Points on a hilly landscape, in no order, each with its height.
From any point a ball rolls to the lowest of the 4 points nearest to it. It stops when none of these is lower. Distance is the straight distance between rows; heights are no part of it.
k954 h=366: 126; 88; 95; 83; 93; 84; 99; 104; 88; 111
k608 h=450: 81; 97; 91; 117; 120; 120; 96; 95; 110; 71
k363 h=308: 68; 100; 94; 90; 122; 139; 100; 104; 131; 65
k118 h=596: 99; 90; 102; 130; 108; 80; 105; 103; 101; 80
k171 h=422: 100; 109; 97; 98; 95; 89; 94; 92; 104; 114
k673 h=121: 97; 96; 110; 87; 98; 93; 99; 99; 96; 112
k577 h=324: 117; 116; 71; 117; 86; 80; 90; 89; 120; 104
k670 h=296: 103; 121; 72; 116; 94; 99; 86; 80; 119; 103
k814 h=784: 96; 77; 122; 109; 110; 76; 112; 108; 84; 84
k717 h=281: 99; 117; 68; 125; 97; 103; 82; 80; 126; 95
k599 h=142: 105; 96; 88; 143; 104; 94; 100; 97; 116; 72
k982 h=383: 81; 106; 84; 110; 112; 121; 91; 90; 115; 80
k497 h=381: 96; 87; 79; 133; 116; 112; 101; 98; 126; 61
k260 h=425: 102; 104; 87; 105; 96; 85; 93; 90; 107; 107
k345 h=436: 78; 127; 110; 97; 103; 128; 104; 94; 105; 114
k319 h=508: 139; 82; 89; 96; 93; 74; 105; 107; 84; 104
k373 h=347: 97; 116; 88; 105; 97; 102; 89; 88; 110; 112
k571 h=341: 127; 83; 94; 68; 85; 107; 93; 118; 74; 118
k422 h=333: 93; 82; 119; 82; 99; 87; 104; 109; 84; 109
k888 h=350: 92; 110; 83; 125; 104; 103; 90; 90; 117; 88
k523 h=239: 80; 100; 107; 108; 117; 107; 97; 93; 100; 92
k996 h=574: 104; 87; 114; 136; 105; 77; 109; 108; 96; 68
k241 h=323: 98; 89; 123; 62; 86; 107; 106; 121; 84; 122
k205 h=424: 149; 95; 77; 94; 87; 85; 97; 105; 88; 112
k539 h=439: 93; 88; 102; 138; 108; 95; 109; 104; 106; 62
k216 h=705: 78; 88; 117; 107; 114; 96; 102; 99; 89; 90
k156 h=354: 75; 119; 93; 104; 113; 134; 91; 90; 115; 96
k426 h=394: 88; 138; 88; 103; 95; 129; 88; 85; 126; 114
k59 h=328: 117; 108; 95; 80; 87; 90; 93; 94; 102; 124
k537 h=315: 103; 98; 113; 69; 86; 105; 105; 106; 92; 122
k603 h=434: 68; 110; 119; 91; 120; 137; 104; 106; 101; 83
k914 h=657: 81; 109; 101; 102; 109; 112; 92; 91; 102; 98
k948 h=464: 92; 100; 88; 128; 112; 104; 94; 93; 108; 78
k308 h=556: 112; 90; 103; 98; 101; 76; 106; 105; 93; 97
k454 h=458: 83; 111; 121; 89; 101; 115; 106; 96; 95; 113
k918 h=335: 80; 129; 88; 105; 108; 139; 93; 88; 123; 98
k615 h=403: 158; 78; 76; 94; 82; 97; 99; 107; 68; 112
k402 h=401: 73; 92; 134; 81; 100; 111; 111; 104; 79; 113
k87 h=364: 74; 124; 102; 97; 117; 142; 104; 104; 114; 92
k267 h=400: 113; 70; 112; 83; 97; 83; 109; 117; 76; 103
k350 h=785: 92; 90; 112; 114; 110; 88; 103; 97; 94; 92
k570 h=145: 120; 80; 107; 108; 98; 69; 116; 115; 83; 92
k125 h=330: 120; 121; 64; 136; 91; 85; 86; 89; 130; 96
k70 h=551: 73; 111; 113; 98; 111; 127; 102; 94; 103; 95
k707 h=370: 142; 80; 86; 86; 86; 96; 98; 111; 70; 114
k711 h=337: 89; 83; 132; 68; 92; 98; 104; 113; 79; 111
k760 h=343: 85; 93; 119; 85; 102; 101; 103; 101; 88; 105
k896 h=718: 79; 89; 104; 115; 119; 105; 103; 99; 94; 72
k391 h=331: 98; 98; 91; 138; 109; 96; 100; 99; 110; 70
k367 h=356: 119; 109; 81; 111; 95; 80; 96; 96; 115; 104
k93 h=363: 115; 109; 85; 94; 95; 84; 91; 90; 108; 115
k225 h=236: 112; 108; 76; 140; 98; 94; 93; 88; 121; 84
k651 h=461: 121; 68; 120; 102; 101; 64; 125; 121; 74; 81
k643 h=438: 135; 70; 94; 84; 97; 86; 107; 117; 74; 104
k791 h=317: 97; 107; 112; 76; 86; 108; 101; 97; 98; 127
k900 h=687: 100; 89; 106; 105; 103; 79; 104; 100; 95; 93
k181 h=550: 123; 94; 93; 107; 97; 70; 107; 106; 95; 98
k821 h=449: 131; 97; 81; 96; 94; 81; 97; 101; 100; 108
k28 h=513: 72; 96; 127; 92; 109; 108; 104; 96; 89; 98
k949 h=332: 115; 99; 109; 60; 79; 119; 98; 122; 84; 129
k106 h=225: 78; 93; 82; 110; 122; 124; 96; 99; 124; 63
k329 h=334: 108; 117; 104; 74; 78; 116; 101; 111; 101; 136
k75 h=482: 116; 88; 108; 120; 100; 68; 115; 111; 95; 84
k37 h=290: 108; 88; 106; 77; 94; 89; 100; 107; 91; 112
k105 h=336: 120; 98; 96; 68; 81; 94; 96; 109; 90; 121
k129 h=362: 104; 116; 96; 87; 90; 97; 93; 86; 108; 122
k761 h=417: 87; 130; 106; 89; 89; 121; 105; 97; 112; 128
k501 h=285: 105; 102; 106; 79; 88; 97; 98; 101; 100; 120
k407 h=373: 76; 80; 143; 78; 107; 108; 118; 112; 75; 112
k646 h=227: 67; 101; 133; 88; 116; 123; 106; 103; 85; 97
k341 h=460: 82; 81; 130; 85; 110; 94; 109; 105; 79; 96
k354 h=396: 99; 129; 96; 92; 89; 111; 94; 89; 118; 126
k323 h=265: 89; 121; 83; 113; 102; 119; 87; 83; 119; 96
k9 h=372: 121; 109; 83; 125; 91; 75; 99; 98; 114; 93
k526 h=398: 87; 124; 98; 98; 92; 113; 89; 85; 111; 112

For each start below, name the point where the ball stops.
k717 => k599
k87 => k323
k118 => k599
k615 => k673
k241 => k673
k341 => k673
k996 => k599
k9 => k599
k205 => k673

Write out the way that a ball takes from each point below.
k125 => k225, k599
k577 => k670, k323
k345 => k526, k373
